Points, in no order, along strands that fork and pass close to each other.
Two points are linked if the straight distance between their rows is under 6.36. Some points are linked to none.
<70>: [ 0.99  0.25  3.60 -0.91  0.97  1.75 -1.74  4.00 -1.31 -0.77  1.18  0.02
  2.71 -1.67 -0.84  0.79  1.59 -2.27 -3.73  2.19  2.00 -1.70  1.55 -1.93
 -2.00]
<820>: [ 1.39 -1.82 -4.46 -3.03  0.60  0.44 -4.19 -2.85  1.60  0.16  1.72 -0.43
  2.69  2.83  0.62  2.65 -1.22 -0.87  2.20 -2.21 -0.74 -3.01  0.77  3.01
 -3.35]
<454>: [ 0.91  1.49 -2.19 -0.57  2.15 -5.08  0.61 -2.48 -2.11 -1.83  0.20 -0.40
 -0.33  2.20  3.04 -2.02 -2.62 -0.46  3.67  2.30  0.90  3.45 -1.56 -0.32
  0.13]
<566>: [ 0.85  2.55  4.26  1.58  0.09 -0.05  3.87  3.87  0.86 -0.43 -0.40 -3.10
 -0.86 -1.18  2.12 -0.30 -0.87 -0.40 -0.26  1.36 -1.85  3.75 -1.32 -4.85
  1.94]
<361>: [-0.49  1.54  2.51  0.07  1.50 -1.89 -4.21  2.01 -4.29  0.71  1.73  0.05
  2.41 -2.34 -0.31 -4.33 -1.57 -4.30  0.54  3.80  2.31 -0.83  0.56  0.81
 -0.03]
<203>: [ 1.77  2.72  2.42  3.38  0.82 -0.65  2.20  0.36 -1.14  0.32  0.68 -2.52
  2.32 -1.80  2.51 -1.94 -1.15 -1.94  3.31 -0.57  0.96  3.63 -0.85  0.00
  1.09]
<702>: [ 0.38  1.65 -0.79  1.96  1.29 -4.88  3.09 -0.27 -1.42 -0.65 -0.89 -0.64
 -5.06  1.23 -0.26 -4.35 -0.47  1.18 -0.17  3.50  1.49  3.09 -1.97 -0.29
  2.63]
<900>: [-1.33 -0.98 -2.55  1.40 -0.64  1.95 -5.62  0.60  0.65  2.51  2.08 -0.51
  1.10 -0.17 -0.98 -1.29 -2.56 -0.04 -0.03 -1.98  1.17 -2.57  0.78  1.38
 -2.71]
<587>: [-1.14 -0.09 -1.84 -0.10  0.11 -4.00 -0.29  1.05 -1.98 -0.91 -0.60 -0.68
 -6.14  2.49 -2.43 -4.02 -0.14  0.55 -1.20  4.54  1.48 -0.07 -1.53 -1.43
  1.35]
<1182>: [ 1.06  1.81 -3.39  0.34 -1.56 -1.39  3.91  0.66  0.72 -1.46 -3.33 -1.01
 -3.65  3.30  0.70  0.53  2.29  4.33  0.01 -1.54 -1.90  1.63 -0.90 -1.68
  2.88]
<949>: [ 0.71  1.91  1.83  0.45  2.53 -6.18 -1.25  1.30 -2.85 -1.34  1.68  0.11
 -1.43 -1.51  0.03 -5.93 -1.66 -1.38 -0.49  5.11  2.11  1.18 -0.68 -0.31
  0.82]
<358>: [-1.82  2.37 -1.44  0.00  1.99  1.25 -4.58 -1.19 -2.74  1.08  0.37 -1.93
  5.02 -2.82  0.13 -2.54 -4.11 -5.17  2.66  0.13  1.03 -1.67 -0.67  3.82
 -1.37]
<961>: [ 0.96  0.64 -2.24 -3.18  1.11 -0.17  1.61 -0.36 -0.46 -3.30 -0.70  1.16
 -1.56  1.75  1.11  2.53  2.29  2.53 -1.84  2.05 -1.45 -0.64 -0.24 -1.07
  0.41]
<1130>: [ 1.54  0.83 -4.05 -1.60 -1.87 -0.48  2.90 -2.70  0.04 -2.86 -1.61  1.11
 -5.51  3.51  0.78  2.55  2.90  3.35 -1.89  0.22 -2.56 -1.09  0.62 -0.84
  2.95]
<1141>: [ 0.14 -2.98 -2.54 -2.40 -1.43  0.60 -0.57 -2.82  0.12 -0.81  1.00  3.32
 -3.77  1.49 -0.63  5.83  0.20  0.67 -0.98 -0.69 -3.19 -3.28  1.64  2.23
 -1.46]
<128>: [-0.16 -1.79  2.10  0.13 -2.48  1.00  3.01 -1.40  3.79  0.11 -0.22  1.30
  0.73 -1.54  0.16  4.75  2.11  3.45  0.17 -3.75 -1.54  1.75  1.00 -0.43
  0.91]
<778>: [-0.11  0.33  1.90 -3.16  1.38 -1.73 -1.61  4.32 -3.69 -2.69 -0.29  0.00
 -0.78  0.53 -1.83 -2.02  0.59 -0.82 -4.50  6.55  2.04 -1.88  0.46 -1.94
  0.67]
<92>: [ 1.14  0.11  3.83 -2.57  1.37  1.76  0.25  3.64 -1.68 -0.42  1.03  0.92
 -0.21 -1.56 -1.14  1.09  2.48 -1.93 -6.40  3.92  1.78 -2.87  1.27 -2.21
 -0.02]
<872>: [ 0.31 -0.64  2.87 -0.73 -3.37  1.28  3.97 -0.85  3.92 -0.24 -1.36  1.16
 -3.10 -1.40 -0.53  4.28  2.40  2.80 -1.87 -3.05 -2.36  0.73  0.70 -1.21
  1.92]
<186>: [ 0.55 -3.13 -3.44 -3.49 -1.69  0.56 -2.38 -2.09 -0.53  0.11  1.65  2.55
 -4.78  1.99 -2.28  4.18  0.39 -0.74 -1.84  1.46 -2.85 -4.78  2.50  2.94
 -1.95]
<1085>: [ 1.01  1.61  3.89  4.38  0.29  0.53  0.90  1.78  0.47  2.63  1.73 -2.68
  0.26 -2.46  1.05 -2.80 -1.54 -1.95  1.50 -0.42  0.29  2.58 -0.60 -0.05
 -0.01]
<1093>: [-0.95 -0.60  5.67 -3.00  0.01  2.59  3.69  0.10  1.77 -0.28 -0.30  2.90
 -0.11 -1.26  0.46  5.51  2.79  0.54 -1.76 -0.15 -2.66  0.65 -1.02 -4.02
  1.81]
<470>: [ 0.19  0.59  3.44  0.40  0.61  1.71 -1.58  3.08 -1.35 -0.97 -0.38 -1.07
  4.45 -1.69 -0.51 -0.17  0.96 -3.70 -0.93  1.03  1.83 -1.19  0.70 -1.74
 -1.86]
<1129>: [ 1.46  2.76 -0.67  0.99  3.27 -6.08  0.17 -2.87 -1.84 -2.62  0.32 -0.15
  1.48  0.79  3.09 -4.98 -1.99 -0.50  2.91  3.18  1.10  2.98 -1.34  0.48
  0.88]
<893>: [-1.70  1.34  0.47  2.48  0.02  2.70 -1.10 -1.53  0.53  0.91 -0.69 -1.91
  5.41 -3.30 -0.39  0.15 -2.43 -2.31  5.34 -3.56  1.21  1.21 -2.67  2.19
 -1.17]
<447>: [-2.98 -3.78  1.58 -1.99 -1.68  2.73 -2.08 -0.30  0.31  0.16  1.60  4.66
 -0.71 -1.58 -2.76  5.81  1.33 -0.59 -1.47 -0.83 -1.67 -2.99  1.81  0.53
 -1.30]
<426>: [-1.29 -1.22  3.34 -0.01 -1.19  3.14 -0.77 -0.21  1.86 -0.01  0.27  0.44
  5.79 -3.19 -0.99  1.69  1.84 -1.20  0.67 -1.40  1.69 -0.39  0.73 -0.95
 -1.95]
<34>: [-0.48  0.04 -0.10  2.42 -1.61  1.57  1.61 -1.48  2.31 -0.15 -1.86 -0.66
  4.31 -1.08  0.94  1.19  0.22  1.65  5.99 -5.18 -0.68  4.01 -2.13 -0.23
 -0.54]
<757>: [-1.51 -0.26 -2.13 -1.99  1.64 -2.05 -5.88 -0.38 -2.51  0.82  2.11 -1.16
  1.34  1.53 -0.40 -3.20 -3.75 -3.91  1.20  3.10  2.48 -2.01  0.36  1.27
 -1.80]
<117>: [-0.26  0.29 -1.29  1.21  2.95 -4.54 -3.54 -2.27 -1.15  0.35  2.85 -0.39
 -1.19  1.05  0.36 -6.48 -4.00 -1.92 -0.20  3.21  2.66 -0.02 -0.72  2.46
 -0.02]
<699>: [-0.17  0.20 -3.29  1.93  1.16  0.56 -3.20 -2.53 -0.68  2.75  2.25 -1.10
  0.73  0.97  1.28 -2.62 -3.97 -1.38  2.62 -1.83  0.59  0.71 -1.21  2.50
 -0.54]
<474>: [ 0.21  0.10 -5.18  0.73 -0.16 -2.65  1.88 -0.97 -0.82  0.86 -1.41 -0.47
 -3.88  4.16  0.14 -1.68 -1.05  2.92  1.60  0.15 -1.39  2.70 -1.30  0.08
  1.21]
<500>: [ 2.16  1.95  4.46 -1.35  2.01  0.93  4.70  3.28  1.01 -3.58 -1.91 -1.54
  1.87  0.69  2.91  2.29  1.60  0.28 -1.49  0.13 -1.43  2.48 -1.11 -5.30
  1.20]
<259>: [-1.82 -1.03 -1.20 -2.01  0.67  3.65 -5.55 -2.79  0.86  0.52  1.22  0.87
  5.57 -1.75 -1.11  1.55 -1.03 -3.61  0.11 -0.91  1.52 -4.71  1.26  2.42
 -4.67]
<1034>: [-2.78 -4.08  1.02 -1.21 -4.19  2.62 -1.97 -0.71  1.01  1.16  1.36  4.19
 -2.62 -1.72 -3.07  5.18 -0.07  0.69 -1.66 -1.97 -1.12 -2.85  2.39  2.34
 -0.69]
<71>: [ 0.08 -1.57 -1.65 -0.63 -1.58  1.29 -0.24 -1.90  1.11 -0.70  1.00  2.98
 -1.51 -0.22 -0.86  4.30  0.75  1.43 -1.22 -1.91 -1.57 -2.12  1.43  1.73
 -1.39]
<441>: [ 0.19  3.00  0.12  3.77  1.18  0.89  0.68 -2.40 -0.45  0.14 -0.07 -2.05
  4.45 -2.91  1.75 -1.68 -2.68 -2.04  6.05 -3.08  0.81  2.48 -2.83  3.12
 -0.11]
<714>: [-0.03 -0.53 -4.15 -2.23 -0.51 -1.06 -1.27 -0.43 -0.80 -1.12  0.42 -0.27
 -3.83  3.30 -1.85 -1.43  0.43  1.81 -2.62  3.71  0.13 -2.96  0.96  0.31
 -0.87]
<753>: [-0.31 -0.62 -4.19 -0.90  1.67 -0.29 -4.59 -3.30 -0.53  2.48  2.59 -2.25
  1.98  1.94  0.94 -1.95 -4.30 -2.75  3.96 -2.00  1.25 -0.22 -0.93  3.19
 -0.77]
<479>: [ 1.23  1.55  4.99 -1.27 -0.29  2.22  3.81  2.47  2.77 -1.37 -0.47 -1.14
 -0.46 -2.12  0.79  1.51  1.25  0.67 -4.49  1.19 -1.24  0.24 -0.27 -5.15
  1.22]
<156>: [ 0.54 -0.01 -0.92 -1.38 -1.72  1.62  0.42  0.67 -0.25 -0.33  0.81  2.09
 -4.45 -0.87 -1.76  1.79  2.71  1.07 -3.89  1.09  0.10 -3.17  1.31  0.04
  0.49]
<884>: [-0.58 -1.43 -1.16  2.56 -4.06  0.47  4.40  0.72  3.92  3.07 -2.91  0.78
 -4.12  0.61 -0.46 -0.69  2.13  2.27 -2.20 -4.09 -1.05 -2.69  2.26  0.06
  2.15]
<577>: [ 1.31  2.13  1.03  0.15  0.61 -3.02  3.86  2.43 -1.71 -0.98 -0.74 -2.26
 -2.28  0.56  1.64 -0.65  0.23  1.21  0.54  1.93 -0.34  4.16 -2.25 -2.84
  3.94]
<942>: [ 1.16 -0.18 -4.04  0.44 -1.09 -0.34  1.43 -0.64  1.32 -1.00 -1.14  0.47
 -1.67  1.88  0.73  1.76  0.47  3.88  0.09 -2.02 -2.29  0.19  0.29  0.28
 -0.44]
<579>: [ 2.02  1.90  3.24 -1.81  2.65  0.00  3.21  3.13 -1.41 -3.61 -1.96 -0.35
  2.33  1.26  3.18  1.71  2.43 -0.52 -0.92  0.66 -0.60  2.25 -0.81 -4.18
  0.90]
<947>: [-0.47  1.25  2.53 -0.38  1.75  0.69 -2.93  2.83 -4.02 -1.41 -1.76 -0.48
  4.85 -1.44 -0.01 -1.25  0.11 -4.42 -0.45  1.98  1.76 -1.10  1.00 -0.64
 -1.87]
<396>: [ 2.07 -2.81 -5.11 -4.78  0.72 -2.29 -1.78 -3.00  0.51 -0.41  0.68 -0.06
 -1.52  4.83 -0.45  1.57 -0.36  1.81 -0.24  1.56 -1.26 -2.37  0.87  2.67
 -1.50]
<798>: [ 0.71  1.26  1.31  5.05  1.08 -0.97  0.67  0.63  0.09  3.29  1.73 -1.51
 -2.03 -0.21  0.65 -5.53 -1.27 -0.17 -0.43  0.97  1.62  3.22 -0.32  3.30
  1.91]
<682>: [ 0.32  0.16  3.86 -1.74  3.63  1.92  3.38 -1.49 -1.14 -3.08 -1.98  2.50
  5.19 -0.52  1.50  4.71  4.23 -1.22 -0.09 -1.96 -1.33  0.83 -0.48 -2.82
 -0.78]
<372>: [ 2.11  2.22  2.49 -0.03  1.07 -1.55  3.34  3.36 -0.91 -1.25 -0.91 -2.48
 -0.36  0.60  2.52  0.37  0.39  0.53  0.91  1.01 -0.99  4.97 -1.87 -3.95
  2.38]
<23>: [-0.84 -0.52 -0.11 -0.89  0.75  3.10 -3.06 -1.54 -0.30 -0.86  0.36  1.62
  4.98 -0.96 -0.26  2.24  0.38 -1.75 -0.15 -1.08  1.46 -2.69  0.98  0.62
 -3.92]
<168>: [-2.12  0.25  1.88  0.99 -0.75  3.14 -0.34 -0.64  1.00 -0.25 -2.31 -1.25
  7.70 -2.81 -1.16  1.46 -1.32 -1.11  4.08 -3.17  0.64  1.40 -2.33  1.08
 -1.86]
<1091>: [-0.76 -1.99 -1.76  3.10 -2.83  0.64  0.72 -1.32  4.31  2.63 -1.73  1.04
  0.89 -0.15 -0.20  0.98 -0.65  4.27  2.38 -6.70 -1.18  1.50  0.77  1.02
 -0.56]
<214>: [ 0.36  0.39  1.54 -3.26  1.78 -0.06 -0.57  2.89 -3.07 -2.87  0.48  1.21
 -0.51  0.09 -0.31  0.17  1.83 -0.81 -4.99  5.14  1.58 -2.64  1.11 -1.58
  0.20]
<665>: [-1.84 -2.36  2.33  3.14 -2.97  3.39 -0.90  0.21  4.01  3.76  0.39 -2.24
  3.35 -2.78 -0.91 -0.89 -0.37  1.32  2.67 -4.09  0.26  1.34  0.54  0.15
 -0.86]
<1058>: [-0.38 -2.38 -0.97  2.61 -3.65  0.55  2.39 -0.85  4.24  2.42 -2.20  1.33
 -0.48 -0.26 -0.32  1.70  0.44  4.27 -0.08 -5.64 -1.12  0.44  1.65  0.91
  0.41]
<180>: [-0.78  0.10  2.36  2.18 -1.43  2.22  1.67 -0.63  2.24  0.21 -1.90 -2.22
  5.59 -2.30  0.65  1.50  0.07 -0.49  5.84 -3.31 -0.09  3.19 -2.41 -0.70
 -0.54]
<606>: [ 2.02 -1.90 -4.72 -4.42  1.89 -1.05 -2.62 -1.95  0.55 -0.77  1.05 -0.50
  0.96  4.65  0.53  2.04 -1.14  1.35  1.63  0.44 -0.70 -2.16  0.77  2.55
 -2.14]
<912>: [-2.32 -0.16 -2.34 -1.94  1.72  3.55 -6.08 -1.03 -0.98  0.31 -0.19 -1.54
  5.94 -0.81 -1.13  0.00 -3.11 -4.83  1.71 -0.79  1.53 -3.68  0.68  2.72
 -4.16]
<295>: [ 1.31  2.87  1.27  1.68  3.30 -5.97 -0.78 -1.07 -1.85 -1.57  0.98 -0.36
  1.04 -0.51  1.85 -5.98 -1.58 -1.46  1.88  3.60  1.39  2.18 -0.34  0.59
  0.97]
<1013>: [ 0.73  0.11 -4.50 -1.47  0.59 -2.19  0.94 -1.09 -1.08 -1.68 -0.76 -0.76
 -1.18  3.68  1.21  0.68 -1.37  2.48  1.72  0.97 -1.14  2.40 -1.28 -0.15
  0.00]
<771>: [-0.40  0.15 -0.91 -0.26 -0.63 -1.25  0.08  2.31 -1.58 -0.87 -0.28 -1.35
 -4.86  1.55 -2.30 -3.22  1.00  1.22 -2.86  4.02  1.73 -1.67  0.20 -1.45
  1.89]
<1196>: [-0.06  0.49  0.28  2.90  2.23 -4.07 -1.88 -1.05 -0.58  1.40  1.65 -0.28
 -2.85  0.56 -0.97 -7.51 -3.10 -0.71 -2.15  2.77  2.96  1.12 -0.83  3.45
 -0.06]
<633>: [-0.17  1.53  3.29 -0.74  1.47 -0.63 -4.15  3.39 -4.96 -0.45 -0.36 -0.57
  3.71 -2.30  0.08 -2.95 -0.48 -5.27  0.36  3.35  1.56 -0.59  0.93 -0.32
 -0.71]
<614>: [ 0.21 -2.09 -5.20 -2.30  0.46 -0.03 -5.06 -1.85  0.89  1.77  1.97 -1.83
  1.15  2.97  0.12 -0.22 -2.89 -0.68  2.45 -2.27 -0.25 -1.67 -0.82  2.89
 -1.72]
<222>: [ 0.32 -2.31 -3.39 -3.17 -1.29  0.88 -2.42 -1.45 -1.59  0.11  2.13  2.60
 -5.46  1.69 -3.09  2.00  1.12 -0.48 -3.78  3.29 -0.81 -5.19  2.74  2.00
 -0.99]
<1140>: [-0.37 -1.21  3.07 -2.80  1.16  2.74  0.08  1.79 -1.10 -0.62  1.40  3.74
 -0.97 -1.50 -1.34  4.71  3.12 -1.19 -3.55  0.93 -0.90 -2.04  0.45 -1.60
 -0.60]
<1178>: [-0.23 -1.14  0.96  0.43 -2.06  2.11 -1.54  0.66  1.73  1.14  1.65  1.51
  1.19 -2.90 -1.61  1.80  0.90  1.10 -1.46 -1.59  1.03 -1.50  1.51  0.09
 -1.89]
<887>: [-0.40  0.96  2.85 -2.25  1.76 -3.59 -1.71  4.72 -3.77 -1.83 -0.79 -0.20
 -0.56 -0.61 -1.06 -2.93 -0.01 -1.73 -2.79  5.99  2.04 -0.37  0.14 -2.22
  1.13]
<999>: [ 0.19 -0.30  4.48  0.45 -0.01  2.81 -0.18  2.19  0.43 -1.35 -1.25 -1.19
  6.27 -2.73 -0.51  0.62  1.27 -3.16  0.00 -0.56  1.26 -0.26  0.18 -2.25
 -1.52]
<51>: [ 1.96  0.77 -4.97 -2.57  0.09 -1.29  3.30 -3.08  0.05 -3.42 -1.45  0.18
 -4.17  4.42  1.69  2.84  2.17  3.55 -0.63  0.77 -3.74 -0.38 -0.13 -0.66
  2.06]
<1153>: [-0.57  0.37 -0.61  2.57  0.68  0.58 -3.39  0.61 -1.79  2.61  2.60 -0.72
  0.38 -0.66  0.05 -2.64 -2.43 -1.47  1.44  0.01  2.03  0.50 -0.49  2.22
 -0.55]
<1122>: [-1.13 -1.15  3.53 -3.19  0.97  1.84  1.75  1.09  0.05 -0.99 -0.20  3.96
 -1.27 -0.46 -0.64  6.15  3.67 -0.18 -2.33  0.23 -2.85 -1.65 -1.12 -2.55
  0.86]
<421>: [-1.21 -1.21  2.06  2.08 -2.25  2.94 -1.06  0.15  2.99  1.35  0.70 -0.87
  4.59 -2.71 -1.29  0.28  0.71  0.88  2.05 -3.44  1.38  0.33  0.54 -0.24
 -1.65]
<1110>: [ 0.09  0.42  5.75 -2.02 -1.11  2.62  3.29  1.17  3.17 -0.26  0.06  0.62
 -1.23 -2.38  0.05  2.99  2.10  0.26 -3.93  0.80 -1.69  0.54  0.12 -4.33
  0.97]
<655>: [ 1.28 -1.09 -5.84 -0.97 -0.26 -1.23 -0.60 -2.02  0.66  0.23 -0.15 -0.68
 -1.03  3.72  1.04  0.84 -1.71  2.91  1.46 -1.68 -2.22  0.54 -0.23  1.03
 -1.16]
<234>: [-0.38  1.16  2.69 -1.51  2.17 -5.12 -1.99  3.17 -4.13 -1.25  0.78  0.80
 -0.70 -1.59 -0.65 -4.57 -0.43 -2.92 -0.97  6.03  2.06  1.18 -0.28 -1.39
  0.40]
<37>: [ 0.34 -0.13  0.13  1.07 -3.66  0.36  4.90 -0.47  4.61  1.08 -3.04  0.08
 -3.72  0.23 -0.03  1.51  2.37  3.74 -1.83 -4.09 -1.83 -0.17  0.73 -0.96
  2.48]
<882>: [-0.11  0.26 -2.82  0.36 -1.26 -0.51 -0.12  1.59 -0.57  0.52 -0.55 -0.47
 -4.89  2.05 -2.33 -2.22  1.41  2.44 -3.15  1.71  0.58 -2.18  1.00 -0.59
  0.68]
<729>: [ 0.59 -0.38  4.44 -1.62  1.18  2.12  3.56 -1.25  1.01 -1.94 -0.84  1.80
  4.65 -1.08  1.52  4.38  4.17 -0.16  0.17 -2.47 -1.56  1.98 -0.93 -2.96
  0.61]
<861>: [ 0.76  1.67  4.54  0.32 -0.48  0.58  2.85  4.49  1.59 -0.76 -0.44 -3.10
 -0.12 -1.56  1.15 -0.11  0.22  0.03 -1.89  1.66 -0.79  1.88 -0.53 -4.95
  1.12]
<1168>: [-1.12 -2.25  0.66  3.90 -2.93  1.63  1.61  2.47  4.92  5.57 -1.11 -0.51
 -1.65 -1.40 -1.81 -1.70  0.01  2.20 -0.77 -3.48 -0.28 -0.32  1.18  0.68
  0.01]
<62>: [ 0.97 -0.51 -1.90  0.21 -1.57  0.83  1.31 -1.20  1.79 -0.67 -0.84  1.46
 -1.36  0.16 -0.01  3.28  0.77  3.50 -1.04 -2.77 -1.44 -0.55  0.91  0.98
 -0.18]
<409>: [ 0.41 -0.58 -0.17 -1.15  0.99  2.10 -0.49 -0.98 -0.01 -2.08  0.41  2.09
  3.90 -0.62  1.10  3.67  1.60 -0.58  0.55 -1.26 -0.11 -1.19  0.27 -0.94
 -2.69]
<175>: [-0.16 -0.42  0.98 -1.85  3.34  2.01  0.78 -2.40 -1.62 -2.57 -0.52  3.27
  4.00  0.06  1.18  5.20  3.17 -1.74  0.06 -1.32 -1.15 -0.62  0.00 -1.43
 -1.86]
<779>: [-0.97 -1.94  0.46  3.26 -4.30  1.54  2.97  1.75  4.55  5.23 -1.90 -0.14
 -3.84 -0.97 -1.60 -2.12  1.26  1.91 -2.66 -2.79 -0.74 -2.85  2.52 -0.40
  1.29]
<1121>: [ 0.38  0.54  0.60  3.77  1.71 -2.88 -0.85 -0.63 -0.77  2.24  1.95 -0.61
 -2.29  0.07  0.24 -6.20 -1.70 -0.18 -0.62  1.97  2.09  2.18 -0.33  3.11
  1.36]
<578>: [-0.84  0.98  1.14  1.41  0.69 -1.11 -3.93  1.58 -2.97  1.60  2.55 -0.60
  0.82 -1.35 -0.16 -3.77 -2.33 -2.68  1.04  2.25  2.43  0.08 -0.18  1.55
 -0.30]
<581>: [-3.00 -3.87  0.87  0.46 -4.58  2.18  0.58 -2.50  1.93  1.33 -0.34  3.37
 -2.77 -0.85 -2.15  5.39  0.06  2.18 -1.12 -4.29 -1.45 -1.46  2.41  2.27
  0.70]
<1014>: [-1.18 -1.12 -1.87  3.19 -2.13  1.25 -0.67 -2.36  3.12  0.77 -0.86 -0.23
  3.35 -0.17  0.45  1.40 -0.80  2.64  4.95 -6.51 -1.18  2.23 -1.01  0.67
 -1.12]
<805>: [ 1.90  1.16  3.03 -2.57  4.81  0.44  3.15  0.36 -2.54 -4.02 -2.08  1.34
  3.40  1.22  3.21  3.74  3.33 -0.57 -1.01 -0.42 -0.68  1.23 -0.80 -3.98
  0.10]
<913>: [-0.78  3.25  1.11  2.02  1.89  0.76 -2.22 -0.79 -2.18  0.61  0.32 -2.02
  4.98 -4.30  0.33 -2.94 -3.23 -4.56  3.43 -0.14  1.36 -0.04 -0.88  4.00
 -0.40]
<523>: [-1.39 -2.50  1.75  3.97 -2.42  2.39 -0.19  1.32  4.41  5.30 -0.17 -0.93
  0.26 -2.02 -1.35 -1.00 -0.51  1.80  0.67 -4.39 -0.35  0.99  0.91  0.21
 -1.01]
<998>: [-1.03 -3.10  0.00  1.50 -4.78  1.41  2.10 -2.83  3.77  1.55 -0.78  2.89
 -0.78 -0.61 -0.79  3.60 -0.08  3.28 -0.67 -5.68 -1.17  0.21  2.93  2.16
  0.79]
<1198>: [ 1.31  2.56  1.38  2.92  1.37 -1.83  0.47 -1.29 -1.81 -0.34  0.81 -2.17
  2.90 -1.40  2.70 -4.30 -1.53 -1.50  3.78  0.79  1.03  2.66 -1.15  2.01
  1.54]
<962>: [ 1.35  1.34 -2.53 -0.08 -2.32 -0.33  3.24 -1.00  1.29 -1.83 -2.24  0.51
 -5.03  2.58  0.53  1.81  3.27  3.75 -1.80 -1.66 -1.73 -1.00  0.74 -0.96
  2.86]
<1120>: [ 1.80 -1.48 -5.50 -2.79 -0.64 -1.13 -0.59 -2.25  0.33 -0.90 -0.31  0.02
 -3.67  4.03 -1.13  0.31  0.48  2.13 -1.61  1.63 -1.25 -2.60  1.14  1.07
 -0.27]
<555>: [ 0.91  0.43 -4.10 -1.33  1.65 -3.37  0.71 -1.84 -1.85 -2.09 -0.43 -0.88
 -0.32  3.27  3.07 -0.33 -2.28  0.88  3.91  1.02 -0.31  4.01 -2.14 -0.91
 -0.17]
<339>: [-1.13 -1.03 -3.27  3.74 -1.83  0.38  2.88  2.16  2.16  4.81 -2.01  0.74
 -4.45  1.61 -0.23 -3.35 -0.03  1.88  0.50 -2.34 -0.88  0.45 -0.50  2.13
  2.17]
<920>: [ 0.77  0.33 -1.18 -1.96  0.26  0.85  1.78  0.38 -0.08 -1.72 -0.11  0.76
 -2.69  0.39 -0.49  2.36  2.97  2.28 -2.84  2.08 -0.14 -1.94  0.55 -0.76
  0.77]
<964>: [-0.06  0.51 -5.44  0.70 -1.67 -2.18  3.33 -0.72 -0.12  0.40 -2.74 -0.32
 -4.69  4.57  0.31 -2.19  1.35  3.19  0.30 -0.68 -1.84  1.38 -0.67 -1.65
  2.65]
<195>: [-0.50  1.01 -1.64  0.40  1.10 -4.77  0.59 -0.25 -2.19 -0.48  0.44  0.00
 -4.74  2.19 -1.03 -3.81 -1.92  0.16  0.05  3.84  1.82  1.42 -1.86 -0.47
  0.90]
<187>: [-0.31 -1.31  3.00 -0.94 -1.25  2.74  2.70 -1.49  2.41 -1.13  0.26  1.03
  4.00 -1.63  0.50  4.34  2.82  1.46  0.69 -3.08 -1.16  1.85  0.04 -1.63
  0.16]
<1108>: [ 0.53  2.14  0.24  0.30  0.43 -3.96  3.25  1.43 -1.85 -1.00 -1.30 -1.46
 -4.79  1.68  0.46 -2.64  0.23  1.44  0.08  3.42  0.58  3.57 -2.87 -2.02
  3.59]
<130>: [-2.64  0.67 -1.58 -0.84  1.14  2.49 -5.36 -0.63 -1.77  1.22  0.64 -1.89
  4.84 -1.46 -0.67 -1.40 -4.12 -5.66  2.72 -0.38  1.71 -2.66  0.00  2.71
 -2.48]
<1039>: [-0.17  0.57  0.86  3.60  0.09 -0.01  0.79  2.57  0.06  3.54  0.92 -1.66
 -3.15  0.03 -0.76 -2.90 -0.83  1.00  0.00  0.70  0.91  2.09 -0.44  0.70
  1.33]
<1169>: [ 0.62  0.18  1.97  3.07 -0.11 -0.04  0.55  2.84 -0.21  2.34  1.17 -2.24
 -0.95 -1.08  0.67 -1.77 -0.53 -0.47  0.97  0.16  0.83  2.45 -0.44 -0.36
  0.64]
<406>: [ 0.43  3.63  1.22  2.61  2.08 -0.04 -0.48 -1.39 -1.42  0.10 -0.09 -2.79
  5.25 -3.72  1.56 -3.58 -2.77 -3.08  3.96 -0.59  0.75  1.28 -1.58  3.86
  0.45]
<99>: [-1.11 -0.67 -1.72 -0.91  1.80 -2.98 -5.20 -1.01 -1.99  1.69  3.02 -0.37
 -1.23  1.20 -0.75 -4.78 -4.32 -3.09  0.72  3.48  2.22 -1.62 -0.10  2.28
 -1.20]
<730>: [-0.13 -0.68 -2.42 -2.47 -2.10  1.37 -0.50 -0.52 -1.27 -0.84  1.19  2.58
 -6.72  0.82 -2.49  1.61  2.98 -0.14 -4.34  2.70 -0.71 -4.55  2.38 -0.09
  0.87]

A fork is a point with three links, a tip a point with one. Leave the first point through the second and follow the links. Name the first fork or tip that comes.
<1013>, <555> => <470>
<447>, <1034> => <406>
<861>, <479> => <1140>
<1169>, <1039> => <757>

A fork is a point with three links. Follow the links from the first point to the second and name the forks in between, in order.
<964>, <1141> => <1013>
<1198>, <180> => <406>
<872>, <92> => <470>
<409>, <37> => <682>
<1085>, <187> => <406> > <682>
<729>, <180> => <682> > <406>

Name the points in between on the shortest way along the links from the first point to the second, in order.
<175>, <1039> => <409> > <23> > <259> > <912> > <130> > <358> > <913> > <406> > <1198> > <203> > <1085> > <1169>
<577>, <771> => <1108> > <702> > <195> > <587>
<1013>, <920> => <655> > <942> > <62> > <71> > <1141> > <186> > <222> > <730> > <156>
<614>, <195> => <820> > <606> > <396> > <1120> > <714> > <882> > <771> > <587>
<665>, <1129> => <421> > <426> > <999> > <470> > <70> > <92> > <214> > <778> > <887> > <234> > <949> > <295>
<195>, <479> => <702> > <1108> > <577> > <372> > <566> > <861>
